Each row is a point on a tangle of strands that fork, close into loops and nearly touch. The rows are in no order.
In the rows, 128 means zero.
Points whose rows are less than 119 apart are linked; no others are. Some points are linked to none.
q230: [140 158  80  90 129 130 137 176 107 137  86 103 111 137 163  79 140 163
 148 135 144 141 148 140 133 132]
q45: [130 102 111 143 161 156 156 128  69 135  91 165 105 150 159 135 100  89
 175 147 124 104 139 181 170 160]
q442: [123 126  68  94 150 111 133 129 114  94 124 103  93  99 160 122 164 146
 164 122  99 169 143 174 103 126]
q964: [113 140 149 168 133 154 155 122 164 164 159 138 145 134 123 104 138  80
  78 132  98 114 102 185 146 131]
q397: [111 177 134 146  71 134 130 178 149 166 113 173  63 111 129 150 144 162
 144  92 144  74 148 141 105 138]
q340: [ 70 138 138 152 113 154 111 172 158 117 141 128 126 128 126 111 212 166
 132 107 145 150 143 163 110  81]
q957: [155 139 170 107  64 130 114 147 203  88 125 145 158  95  77 116 153 131
 111  83 177 119 103  96 124 155]
q920: [163  97 113 113 185  93 138 118  98 122  81 109 120  97 100 154 133 161
 124 141 148  88 136 103 154 134]
q222: [116 181 123 117 161 121 148 171 147 115 155 162  95 107 143  64 160 133
 113 109  80 169 110 188  94  92]
q491: [151 131 138 117 128 110 108 161 125 127  97 109 117 122 129 122  74 161
 164 140 146 109 108  51  88 117]
q329: [147 118 119 115 168 114 141 141  73 149  90 117 106 154 112 120  77 188
 161 136 142  90 126  80 104 116]
q952: [124 142 182 154  96 148 121 113 155 118 145  99 198 108  92  90 103  98
 102  99 123 170  92 129 125 192]
q190: [167 110  75  93 125  86 120 107 120 102 145 103  81 130 119 153 123 128
  78 132 132  98 150 144 102 104]
q288: [ 79 117 175 163 102 139 116 151 128 124  98  96 171  89 127 112 119 156
 122 135 175 133  91 125 124 157]
q730: [148 112 128 154 171 129 134  81 141 178 134 159 118 134 162 162 113  52
 157 166  97 103 131  54 143 116]
q581: [101 106  95 106 163 118 121 116  32  65 109 108 159 131 136 113 104 169
  80 147 129 180 130 191 122 137]
q185: [125 117 113 110 205 102 143 117  77  80 120 103 156  98 128 119 116 151
  69 155  70 168 122 176 132 119]
q365: [148  99 167  78 106 126 110 136 125 122 108 101 180 151  84 143 121 171
 154 116 171 123  84  77 117 125]
q527: [ 91 154 145 173 109 136  88 128 150 174 147 163  82  84 158 174 183  92
 109 166 107 115 136 144 117 160]
q96: [141 147  97 122 187 123 122 142  99 173  84 163  96 126 140 171 140 162
 143 163  84  88 188  75 146 102]
q111: [116 160 110  88 105 132 123 196 169  79 129 131 117 131 137  97 160 179
  88 115 151 136 132 160 119  97]
q132: [129 163 147 158  62 133 127  89 186 179 193 168  93 113 146 149 139  67
 115 112 118 125 129 123 103 175]
q504: [119 129 165 167  62 156 122 134 139 174 132  88 151 168  86 167 108 120
 127 119 129 104 139 135 121 139]
q666: [141 142 140 122 108 134 138 101 144 126 164 110 170 175  70  69 146  89
 123  63 117 154 113 160 156 129]
q769: [ 74 136 165 179  45 128 129 165 145 118  69 123 113 109  86 128 165 148
 163  88 160 102  99 118  87 137]
q441: [122 111 135 148 170 117 118 120 128 107 130  94 154 106 147 108  67 121
 105 155 126 157 122 104 157 121]
q747: [ 94 131 172 105 137 137 125 168 143  63 123 122 183 117 106  82 144 169
  99 133 112 174  59 158  88  97]
q857: [117 114  73 122 195 118 115  93  44 122 137 134 107 108 161  89 158 101
 127 153  91 165 137 179 115 130]
q816: [106 153 103 111 154 103 121 133 144 164 118 139 109 112 176 178 144 179
 143 143 101 134 187  74 149  84]
q536: [171 137  75  78 140 109 142 146 139 101 122 160  73 102 144 159 155 142
 121 126 130  87 169 175 152 136]
q889: [132 168  66  81 153 137 124 118 131 132 146 166 111 108 189 159 185 117
 159 169  57 167 166 149 151 138]
q153: [132 150 103  87 150 106 146 159 142  81 132 125 105 127 110  76 159 152
  78 112 119 143 108 183 116  95]
q186: [113 129 159 197  93 134 160 107 126 207 110 132  92 107 103 161 132  93
 127 137 126  88 116 115 111 195]
q779: [154 137 130 130 160 116 124 134 123 104 171 118 120 134 103  61  85  90
  84 143  99 154 112 147 111  94]
q279: [104 122 146 116 118 111  88 142 133 127 110  80 155 118 156 138  80 160
 140 154 142 150 109  49 109 101]
q775: [153  88 147 119 149 116 120  70 110 115 154  81 189 146  99 118 105 130
 129 115 144 176 127  94 152 144]
q107: [141 131 145 145 109 155 145 114 131 113 159 104 183 180  97  90  55  81
  84 126 107 152 116 151 147 139]
q994: [135 141 141 153 112 104 159  89 192 190 127 108 156 114 153 168 101 118
 104 126 109 127 142  46 129 139]
q660: [137 101 144 159 171 133 184 114 113 148  78 125 166 131 148 162  57 135
 120 152 129  94 133  93 175 146]
q341: [155 120 158  84  96 134  83 126 158  99 148  98 187 130 117  97 139 133
 133 105 149 184 105  45 101 141]
q828: [147 129 113 107 126 124 149  76 175 143 210 154 114 152 154 194 131 123
 117 131 103 127 151 133 135 103]
q532: [ 80 145 151 177  19 117 122 147 156 110 112 117 112 105  62 131 166  98
 122  81 155 117 103 133 120 144]
q147: [146 130  96 110 171  88 128 111 121  93 181 109 102 115 117 106 118 117
  92 139  79 166 122 148  90  84]
q695: [ 71 148 108 146 115 147 120 157 100 133 136 128 116 176 135  84 135  96
 163 103 100 133 111 200 152  78]
q538: [124  93 158 113 140 119 105 128 158  74 138 100 173 104 118  97 136 141
 146 135 158 168  83  74 106 113]
q823: [151 135 128 118 132 120 111 160 157 104 147 173  73  98 120 170 132 153
 177 121 137  96 171 106 119 103]
q564: [108 147 157 163  46 144 104 119 154 166 175 110 133 155  78 152 166 126
 123  86 142 134 151 132 117 123]
q683: [117 173 118 141 105 147 120 197 129 167  80 166  86 109 139 108 183 132
 174 104 140  89 151 150 132 138]
q632: [ 97 125 161 152  82 144  78 161 135 118 138  80 148 137 118 124 120 148
 149 134 158 158 118  84  81  99]
q51: [146  89  80 124 170  82 144  61  93 122 136  89 137 120 139 116  96  99
  62 148 119 130 129 109 135 104]
q61: [196 111 139  64 109 120 113 101 127  95 111  96 160 160  87 105 121 119
 151  68 144 145 117  83 125 177]
q98: [139 103  69  96 129  84  92 113  80  85 111  77 115 119 137 136 135 154
  76 128 135 124 135 144  80 104]
q871: [124 147 145 142 119 169  91 120 161 149 147 178 107 157 146 172 159  78
 141 150  96  89 122 181 143 132]
q602: [126 136 147 156 143 116 125 117 163 163 109 133 126  90 118 177  79 139
 180 123  84 104 145  41 116 125]
q171: [161 100 107 112 151 101 129  87 139 115 156 130  88 108  86 105 164  88
 153 102 151 123 117 152 121 118]
q931: [146 129 104  96 132 125 117 105 128 129 177 172  73 159 158 206 147 127
 129 152 108  99 172 146 134  93]
q882: [141 134 136 135 149 123 131 136 145 207 144 144  99 150 130 129 168 159
 137 125 154  89 145 119 128 104]
q488: [103 124 178 126  60 137 100 122 109 144 118  99 186 140 122  95  90 133
 139 108 179 164  79  67 100 175]
q363: [127 111 143 160 110 125 164 102 104 150 122 158 147 187 110  89  50 102
 151  96 187 117 125 143 171 155]
q899: [ 99  58 139  55 128 137 121 129 100  54 115 119 179 122 129 109 131 147
 134 140 148 167  36 136 104 117]
q175: [173 109 122 129 168 119 143  67 133 172 145 160 114 145 107 188 117  93
 180 137  83  95 146  62 129 123]
q885: [179 101  82 119 131 115 129 116 101 126 137 120  74 160 125 124 102  73
 108 150 128  88 144 141 117 106]
q768: [147  98 150 154 138 138 178 102  96 151 118 134 169 181 123 142  43 130
 134 134 161 114 134 112 157 160]
q37: [137 130  78 110 165 116 146 113 113 183 121 145  80 160 206 166 133 126
 175 160  87 115 148  99 110 107]
q973: [197 119 105 110 114 121 148 112 145 143 146 155  70 160 105 147 100  72
 145 119 117  78 146 118 120 129]
q94: [179 162 166 143  84 137 131 102 167 164 176 189 121 114  93 183 140 125
 120  88 120  94 184  79 137 173]
q879: [138  94  78 118 172 106 130  59  93 148 102 157  82 139 174 195 153  63
 127 168  75 103 149  90 129  97]
q909: [122 116 160 148 102 161 113 155 116 127 110 107 140 162  86 151  92 132
 168 116 138 105 131 155 149 117]
q110: [105 136 153 152 117 162 122 183  87 128  63 127 140 142 104 130 122 172
 171 118 153 101 145 150 150 131]
q611: [115 164 132 144 122 151 117 196 104 156  70 120 131 107 126 140 157 205
 154 140 136 106 160 101 112 141]
q443: [127  83  95 112 118 111 115 118  72  50  83  99 111 110 113 115 116 132
 157 103 160 129 105 167  93 132]
q406: [106 148 141 179 137 143 104 163 128 186 101 142 105  67 156 153 167 117
 131 155 123 105 151 125 137 160]
q59: [122 110 119 144 160 128 157 130 108 122 105 130 120 126 173  98  72 113
 169 131 141 132 122 163 155 163]
q79: [128  85 153 148 154 128 129  88 111 101 154 102 172 137  88  87 133 128
 171 103 175 168 111 136 145 129]
q349: [122 117  91 106 162 140 144 100 116 129 144 138  96 159 143 132 158  94
 135 137  82 126 115 218 134 120]
q865: [ 81 122 128 153 126 173 108 182  99 104 109 120 138 143 128  98 193 160
 173 128 141 157 158 163 132  92]
q294: [100  98  94 129 168 101 143 115  59 111  94 153 118 143 165 115  63 158
 164 135 172 159 147 154 137 169]
q36: [120 128 135 143 191 143 103 106 130 159 169 146 121 139 175 112 146  79
 125 176  85 138 113 149 135 105]
q312: [115  99  85 132 186 116 135  94  80 119  99 110 127 102 179 160 108 107
 140 162  75 145 155 135 161 123]
q43: [100 137 167 147  98 133 111 171 126 157  99 108 141 129  99 160 142 216
 137 130 149  99 125  81  80 116]
q47: [145  78  90 155 188 123 142  59  55 142 112 164 104 143 167 160 106  60
 140 162 116  98 134 115 135 133]
q221: [125 133 126 130 149 140 105 171 139 108  82  97 154  94 143 171 101 138
 116 165  97 119 159 119 172 134]
q795: [143  70 135  62 112 106 128 122  96  94  92 115 142 142  97 128 148 176
 150 124 183 114  71  91  84 109]
q408: [ 92 108 110 141 132 142 114 130  67 112 138 132 101 176 133 103  90  99
 172 121 131 141 136 190 146 103]
q788: [ 81 119 169 153 124 134 133 114 129 132 137 105 202 128 146 108  67 151
 102 134 165 168  89 131 138 163]
q707: [129 107 130 128 188 129  82 102 113 164 153 147  97 134 144 137 186 111
 171 160 131 121 129 134 137  98]
q260: [ 74 151 141 160  81 157 101 182 138 134 122 126 110 105 135 170 193 173
 155 124 134 137 166 149 101 122]
q420: [141 116 125  72 135 120 140 126 119 100 125  90 167 160 131 113  71 138
  55 156 129 136  72 151 129 123]
q798: [148 146 140 168  83 130 154  85 184 185 160 135 131 109 151 180 126  69
 119 118  93 132 148  65 112 189]
q161: [118 126 125  69 162 126 123 162 126  42  98 112 162  91 131 101 135 164
 105 148 104 167  83 160 113 123]
q761: [ 98 119 110 144 132 120 125 151 101  84 125 124 117 155 106  30 135 109
 138 100 161 142 101 147 127  66]
q903: [142 119 134 130 125 149 123  82 174 157 203 135 136 165 123 156 139  80
 136 131  92 142 132 145 126 120]
q369: [139 126 145 188  77 166 168 107 145 203 138 131 129 157 126 159 139  53
  91 134 125  92 124 118 124 174]
q466: [123 158 152 171  97 103 124 106 162 193 150 160  99  80 125 193 131 134
  82 135 130  95 176  41 125 132]
q716: [103 133 173 136  32 140 100 123 136 131 125  86 176 162  94  87 151 123
 128  72 165 172 100  79  90 160]
q299: [142  94  85 111 156 146 155 109  91 151 117 129 104 175 153 181 162 118
 130 151  95 101 147 191 145 128]
q669: [131 164 151 143  97 109 119 117 174 133 193 179  91  58 163 150 130 149
 108 111 161 110 161  92 134 116]
q661: [144 128 121  79  99 121 118 124 172  54 190 120 125 142  87 156 126 143
 124 104 120 154 129 162 113  97]
q3: [134 154 156 164  65 137 122 109 151 155 149 101 148 121  86  92 144  78
  69  90 125 150 130 113 127 201]
q607: [136 130 169 181 113 124 104 124 146 167 122 112 141  80  96 153 107 120
 157 129 133 119 140  51 107 152]
q803: [101 155 152 173  57 112 135 149 131 164 115 145  49  92  76 150 161 137
 119 113 157  90 133 108  89 161]
q454: [106  97  99 129 149 128 114 111  60  83 143  97 122 146 126 124  81 122
 128 143 108 168 131 191 120 113]
q778: [113  95 118 136 169 109 150  84  77 107 149 140 141 169 107  81  74 123
  82 129 171 148 119 181 155 134]
q880: [109 173 115 131 153 183 110 146 111 155 122 174 139 147 169 106 179  85
 121 179  74 143 126 196 156 144]
q220: [154 103 124  86 136  82 130  85 163  82 173 122 126  99 106 150 164 175
 135 107 170 151 140  90 113  93]
q856: [146 116  97 136 158 136 147 120  89 121 149 131 102 172 136  68  90  70
  73 154 115 124 125 169 133 100]
q831: [135 129 161 136  87 129 129 139 188 116 132 139 129 117  77 129 166 159
 156  85 176 112 129 111 113 115]
q4: [131 160  97 115 154 155 131 134 143 172 114 172 119 127 199 178 181 111
 153 167  83 110 154 143 159 142]
q124: [125 132 121 151 161 131 120 132 116 190 131 122  95 142 187 113 107 112
 171 154 128 119 142 104 123 113]
q296: [150 136  59  94 173 117 172 127 119 139 121 121 104 144 190 123 149 120
  68 163  88 132 150 154 137 121]
q756: [128  99 139  99  95 125 136 147 170  55 111 138 132 141  82 144 182 165
 156  90 163 115 116 158 126  92]
q205: [172 132 153 111 113 117 120 106 184 118 186 150 142 115  92 154 161 156
 131  88 165 131 164  92 143 122]
q941: [ 95 117 127 142 193 132 128 134  91 115 157 120 133 121 131  62 156 148
 135 132 128 184 120 166 121  87]
q25: [130 126 146 166 155 150 110 163 118 157 102 128 131 109 135 149 120 118
 127 159 131  93 158 132 167 144]
q88: [ 76 137 157 193 157 158 138 129 126 173 147 121 153 104 155 118 125 109
  87 153  94 150 113 179 135 145]
q972: [139 152  97 118 140 126 159 132 188 120 168 157 102 133 190 162 107  92
  63 161  71 119 143 130 134 106]
q592: [ 95 185 125 126 123 150 109 143 156 174 162 182  97 131 177 113 199 125
  88 137 110 125 131 188 137 121]
q393: [121 127 140 160  94 125 130 126 103 137 116 135 135 176  74  77 103  92
 180  70 169 106 115 127 166 109]
q323: [146 111 111 121 155 110 155 120 150 137 124 133  87 119 127  70 138  96
 167  97 151 105  97 169 147 129]
q162: [128 169 134 119 129 128 109 131 154 159 182 202  75  96 193 143 176 153
 119 125 166 101 157 126 149 108]
q314: [145 120 159 175 118 176 155 105 123 198 125 168 134 181 127 149 125  59
 143 135 130  70 112 131 141 149]
q140: [148 144  88  82 151 124 135 117 140  98 171 185  84 110 175 181 157 140
  88 148 103 113 174 167 163 105]
q807: [164  85 110 134 176 108 103  92  81 140 134 128  83 120  98 138 149 106
 170 136 142 105 143 123 124 106]
q126: [ 66 148 153 180 153 153 126 158  92 114 132 163 150 126 129  64  91 114
 122 125 127 169 121 191 153 130]
q688: [141 142 148 116  75 131 126 151 183 128 122  94 160 129 124 188  88 143
  80 144 118 103 122 115 135 144]
q392: [151 133 165 107 111 152 129 124 115 144 100 123 175 153  54 142  83 185
 161 103 128  84  93  63 100 156]
q468: [111 134 149 153  83 146  84 146 156 128 185  91 139 156  94 110 132 123
 128 110 138 162 137 126 104  91]
q114: [108 134 129 134 211 135 116 123  90 127 169 144 117 119 145  94 154 109
 139 154  61 184 115 183 113  97]
q134: [113 161 144 131 147 131 112 121 180 151 205 187 104 108 149 117 187 129
 104 128 141 128 127 159 124 102]
q838: [165 129 117 101 130 102 122 125 135 115 140 131  89 137  92 191 102 174
 174 122 118 102 160  81  97  94]
q697: [135  97  97 131 175 102 154 103  43 147  88 126 107 144 154 134  80 165
 157 143 140 111 150 114 131 133]
q549: [169  93 107 130 168 146 170  91 122 140 160 138 129 173 122 146 142  59
  75 162 114  96 124 150 156 119]
q50: [193 126 120  90 112 105 127  84 150 122 178 138 119 142  86 185 126 141
 147  99 121 123 180  78 130 123]
q908: [109 111 169 120 102 136 103 157 191  69 127 116 170  85 123 137 165 162
 130 134 154 150  94 106  96 120]
q281: [156 144  72  93 164 111 123 154  82 137  86 132  98 101 133 146 180 174
 155 147 121 126 193  94 144 119]
q368: [139 115 133 148 135 159 160  95 133 172 148 140 132 183 116 106 124  57
 115 124 130  96 106 175 166 128]
q825: [146 138 163 122  94 121 112  99 139 172 126  75 197 137 139 106  98 134
 104 109 145 159 107  43 122 183]
q9: [117 164 138  94  76 126  95 179 185  81 160 120 125 122 139 136 112 164
  80 131 135 138 117 127  99  97]
q955: [ 90 118 156 108  76 140 115 145 123  78 107 123 182 155  99  81  90 117
 133  99 174 134  51 140 141 115]
q610: [128 122 156 136 199 122 145 104 158 114 174 113 165  93 102 117 131 127
 118 129  86 166 101 160 132 114]
q412: [ 97 190 122 137 125 132 126 184 170 124 143 152 105  68 167  88 166 146
  90 124 108 163 141 158 101 128]
q833: [104  94 100 128 151 113 153 113  41 112  70 149 106 154 127 102 114 157
 180 100 182 133 137 181 143 146]
q251: [146 128 134  94 132  84 136  79 182 160 122  94 155 125 137 151 100 151
 118 116 125 146 127  26 137 113]
q686: [ 82 135 157 178  95 137 125 141 145 157 125 100 142 106 105 106 150 132
 100 113 158 126 106 163 132 139]
q561: [128 172  88 102 139 119 118 166 159 134 127 142 105  93 191 145 151 160
 113 151 108 141 182 114 148 118]
q896: [146 135  93  90 164 117 139 104 139  91 178 174  88 111 134 159 166 109
  93 137  71 126 136 215 128 116]
q197: [144 146  77 103 138 149 181 155  94 174  82 120 107 170 178 114 128 137
 159 147 113 108 156 158 145 155]
q631: [107 111 177 122 132 134 104 170 106 121  64 124 174  95 135 127 106 175
 136 152 177 113  86  83 139 150]
q548: [130 161 120 112 108 124 106 148 179  76 207 146 104 110 138 150 104 132
 107 127 106 149 154 148 119  88]
q812: [146 138 123  81 124  96 124 116 159  56 188 112 119 128  99 104 122 141
 107 115 103 180  96 136  73  86]
q376: [144 153  91 126 166 145 145 167 117 136 129 138 106 147 172  76 124  90
  69 163 100 123 139 172 148 120]
q750: [208 147 139 125 114 144 140 108 163 162 158 152 133 160 113 153 139  95
 128  78  98 114 181  72 142 179]
q151: [124 145 190 152 137 136 130 126 148 105 171 107 189 106  82  88 106 121
 102 114  88 188  89 149 106 128]
q619: [171 137 159  80  73 127 127 120 180 136 133 108 176 146  98 177 103 153
 113 106 131 115 110  89 130 171]
q670: [129 108 114  68 135 114 123 148 104 106  85  85 156 145 158 152  76 167
  97 170 127 127  97 122 140 126]
q192: [126  84 124 120 168 123 123 114  99  73 133  99 140 117  73 125 166 143
 117 120 144 138 117 189 139 100]
q978: [103 122 165 147  75 145 117 179 132 100  60 133 134 129 112 100 123 157
 183 106 169  98  91  90  83 119]
q305: [131 123 133 132 114 131 117 180 118  98  84 124  91 136 114  93 104 140
 196 113 161 106 126 106  98 107]
q54: [141 127 141  74 129  84 139  99 193 117 142 108 153 104 139 160 133 190
 129 115 155 138 103  78 124 111]
q647: [182 132 129 127  85 144 146 125 162 140 133 133 115 174  83 126 100  68
 156  93 119  95 134 136 149 144]
q735: [121 147 121 148 129 141 172 154 146 178  71 117 131 117 182 179 112 154
 133 147  96  92 144 125 134 163]
q470: [154  89 130 108 156  94 156 102  83 129  90 113 118 136  82 104 116 180
 172 104 181  96 101  98  99 121]
q23: [126 148 141 134 100 122  99 180 169  89 123 151 100  78 146 162 134 185
 155 130 150 118 162  77 102 110]
q645: [127 124 135 179 156 136 119 103 150 189 162 131 121 117 175 104 112  67
 140 155 115 128 116  96 129 134]
q202: [198 131 142 105 101 143 128 110 154 127 128 104 145 181  94 119 104  95
 145  69 110 132 153  98 138 184]
q562: [168  70 104 153 156 120 153  47  65 128 136 120 137 162 121 162  76  63
 127 149 126 122 153 103 145 140]
q313: [103 157 156 155  41 112 122 161 181 110 128 143  86  72 106 133 149 138
  95 104 174 112 127 126 102 152]
q846: [ 85 174 108 134 105 147 112 169 144 153 140 152  95 147 153 100 174 110
 142 113 100 130 128 193 131 101]
q431: [107 118 106 103 143 114 132 152  90  61  99 119 130 139 104  44 151 148
  90 113 155 149  93 175 128  91]
q336: [113  88 142 151 168 148 158  98 108 136 138 107 166 151 126 149 112 131
 136 139 126 128 130 184 177 132]
q709: [139 152 118 152 145 164 111 165  98 189 102 164  88 162 188 124 126  96
 155 176 107  92 151 114 129 136]
q359: [ 58 128 136 153 131 137 125 157  90  43 110 167 155 145 108  69  85 119
 144 101 156 167 107 185 161 112]
q478: [117 148 117  79 111 134 117 188 136 103  82  98 131 137 156  78 124 164
 103 135 156 123  95 141 123 119]
q867: [134 121  79  93 150 128 143 136  43  94  60 113 156 103 133 113 133 168
 145 154 143 160 160 148 164 166]
q711: [107 142 138 185 118 137 125 120 157 191 145 143 115 109 164 189 155  81
  66 175 100 102 139 105 127 143]
q932: [134 126 135 116  69 117 132 135 142  96 107 108 144 168  68  81 124 109
 157  68 167 111  91 126 143 106]
q418: [158 160 161 163  82 127 114 121 138 179 129 130 122 106  71 144 129 133
 125  96 117 113 155  33  87 200]
q627: [130 161 159 152  51  94 134 101 156 158 153 130  97  83 105 152 143 147
 133  89 151 147 143  46  75 195]
q457: [117  96 135  69 134 102 128  99  76  60 144 116 169 137  97  76  97 136
 101 120 133 188  42 144  81 113]
q113: [133 151 138 141  90 132 116 132 187 161 172 157  83 125 133 136 125  98
 157 109 135 110 135 133 110 117]
q789: [107 116 149 135 133 124 152  94 129  97 151 121 170 144  80  51 110 104
 143  79 145 167  83 166 145 130]
q242: [123 160  69  98 146 138 147 157  81  94 100 146 114 117 128  45 157 104
 145 122  92 167 133 199 150 132]
q546: [111 134 160 185  58 119 136 105 126 175 129  91  93  99  92 136 125  91
 138 121 136 143 116 105 103 199]
q782: [135  80  99 142 187  92 135  70  59 105 129 113 142 112 117 113 106 123
  71 137 150 136 134 158 148 134]
q209: [ 88 138 141 148 139 119 109 143 171 146 149 100 141  83 158 150 161 170
 137 135 133 155 138 110 119 112]
q911: [142  99  83  62 133  97 119 128  57 104  61  93 124 129 143 140 111 168
  97 145 151 105 111 132 107 136]
q215: [157 137 144 163 118 122 156  86 159 188 146  96 172 140 156 102  93  96
 105 117 131 148 135  58 130 169]
q177: [133 139 113 118 108 120 118 166 158 111 136 140  68 128 130 121 133 126
 182 107 147 117 139 137 106  97]
q603: [137 141 115 144 107 135 151 143 175 147 146 103 141 155 159 174  93 109
  58 160  94 113 146 103 134 106]
q89: [153 162 149 139 110 128 135 116 179 152 179 114 154 133 100  64 124  99
  53 106 119 147 118 123 119 142]
q131: [ 86  82 162  89 101 146 126 146 116  40 114 147 198 150 100  70 134 135
 118 124 141 161  37 142 112  86]
q745: [ 62 149 143 193  92 131 127 162 102 153  91 132 126 130 132  82 113 114
 122 107 172 116 110 163 154 142]
q118: [159 104 123 130 140 128 132  83 135 141 171  93 143 154 114 124 103  92
 151 122 112 150 137 119 136 128]
q997: [113 153 132 147 123 178 135 132 146 190 116 174 116 162 194 190 176  93
 114 165  95  87 128 165 131 151]
q100: [121 174  86 127 122 155 122 179 131 161 109 122 119 104 190 101 147 125
 152 151 104 156 165 139 133 151]
q594: [102 136 138 135 119 143 119 167 152  83 130 105 134 125 115 100 109 116
 132 118 114 138 100 177 129 109]
q770: [ 61 145 146 175  77 144  98 152 139 157 134 143  82  97 125 157 196 112
 145 122 129 123 132 174 107 141]
q469: [125 107 113 122 160 143 108 163 103  97 110 120 116 121 108 125 192 150
 151 137 138 131 161 169 153 102]
q910: [118 121 103 127 165 119 132 124 160 114 123 122 124  95 166 186 109 116
 130 159  60 137 157 123 159 108]
q718: [154 106 128 100 140 108 117  99 156  96 136  83 164 124  94 186 103 130
  94 146 105 133 142 111 161 110]
q123: [ 42 132 150 147  70 140 123 186 130  81  64 124 161 118 143  56 170 153
 109 112 163 143  68 135 106 118]
q555: [114 139 135 117 159  88 126 129 158 149  85 127 116  91 134 174 104 186
 157 133 104 115 153  39 133  89]
q996: [163 157 155 135  92 135 153  81 154 163 190 204 112 120 152 203 109 139
 120 114 121  78 173  64 150 128]
q301: [133 179 120 127 134 143 118 131 142 176 116 224  90 111 202 192 157 135
 127 161 101  80 164  92 144 137]
q493: [126 118 137  87 124 112 105 166 181  48 108 136 138  74 147 166 145 182
 150 136 143 137 121  81 110 108]
q942: [138 157 137 155 134 148 140 142 147 195 116 192  96 129 144 191 132 131
 136 150  91  52 143  96 119 141]
q482: [ 86 114 166 177 147 149 160  98 124 158 162 105 184 145 138 115  90 133
 107 127 128 154 107 174 152 149]
q574: [177  78  91 127 143  95 139  40  93 146 136 115 118 135  97 192 120  85
 131 127  97 104 158  87 119 123]
q620: [158  87 127 135 185 110 159  96 116 147  93 118 139 116 113 186 112 130
 116 152 107  87 153  92 180 117]
q505: [ 99  96 143 163 164 140 120 116 103 150 149 124 134 143 119  82 146 127
 168 115 174 150 120 152 143  97]
q897: [147 115  47 105 179 120 145  78  73 140  80 157 103 119 198 167 180  69
 113 175  79 110 150 120 140 140]
q819: [171 146 136  99  87 115  99 135 176 101 162 106 136 141 104  70 126 113
 112  94 160 159 125  74 109 124]
q873: [161 124 121 117 146 107 160 125 176 148 123 114 117 121 141 142 110 128
 120 136 131  95 125 127 142 137]
q733: [131  90 139 119 173 119 113 151 102  89  78 108 150  99 114 137 139 178
 162 146 167 120 127  97 140 121]
q317: [127 141  78 112 176 151 127 132  56 105 121 143 136  92 138  84 161 104
 150 165  81 183 154 182 157 150]
q559: [144 139 165 168 120 156 152 124 114 184 109 135 151 153  60 139  84 149
 153 110 121  67 129  94 119 163]
q568: [132 115 116  85 132 142 119 186  76  71  44 116 153 106 139 117 145 183
 158 146 157 136 129 119 136 145]
q979: [112 177 145 154 102 120 126 153 185 134 170 135 115  85 128  95 131 123
  55 120 117 139 116 151 103 131]
q354: [144  80 115  93 150  87 108  80 106  59 127  82 156  84  95 125 118 125
 106 133 137 158  94 113 114 131]
q141: [146 128 146  95 106 132 128 119 130 115 140 101 187 172 114  76  60 111
  66 127 148 149  75 118 139 149]
q944: [158 150 181 118  60 123 108 127 182 123 132 118 171  98  83 169 153 154
 107  89 157 130 132  74 122 183]
q640: [173  79 130  59 111 101 113  85 132  66 121  99 160 106  84 133 129 120
 153 101 146 149  86  88 101 150]
q75: [123 124 148 129 128 126 124 161 136 163 114  98 131 154 125 123 147 187
 119 127 176 106 123 112 124  96]
q411: [ 54 156 141 163  95 139 128 185 105 102  88 127 158 132 127  50 133 143
  93 103 161 135  91 174 150 115]
q133: [130 138  89 130 157 180 154 133  79 139  99 169 130 159 184 108 134  68
 145 172  91 130 140 189 176 164]
q801: [140 115  84 103 169  90 151 117 108 144 124  89 107 148 168  97 114 141
  81 152 144 129 129 122 132 101]
q238: [139 101  71 114 151 126 131 111  50 124  95 106 108 134 147 163 139 127
 153 146  94 124 171 175 134 141]
q28: [ 97 123 122 115 151 142 141 151 102  76  83 106 156 107 166 107  87 156
 173 131 130 174 110 173 143 162]
q793: [154 145 132 127 120 143 137 155 140 165 129 151  97 153  99 186  98 162
 150 136  91  63 157 105 109 115]
q436: [ 79 107 112 127 138 138 119 150  61  33  90 144 141 134 136  85 107 149
 170 125 157 185 128 175 133 130]

A fork is a point with three links, a tip a point with one. Leave the first point through the second and follow the links. Name the first fork or tip that comes.
q131, q955 => q733
q185, q581 => q669
q882, q75 => q491
q406, q25 => q140
q279, q632 => q882
q669, q162 => q185
q896, q349 => q527

How many points has the smallest loop of links through each point below? Write 0 if it is on no loop.
q113 => 12
q611 => 0
q238 => 0
q816 => 0

Name the points in between on the shortest way along the links from the first point to the second, in order.
q222, q94 => q153, q111, q9, q548, q661, q812, q147, q779, q856, q885, q973, q647, q202, q750
q359, q978 => q436, q28, q59, q294, q697, q329, q491, q305
q793, q833 => q838, q823, q177, q305, q491, q329, q697, q294
q879, q711 => q47, q562, q574, q175, q730, q645, q36, q114, q941, q505, q79, q775, q118, q903, q828, q931, q140, q896, q349, q299, q238, q312, q910, q221, q25, q406, q527
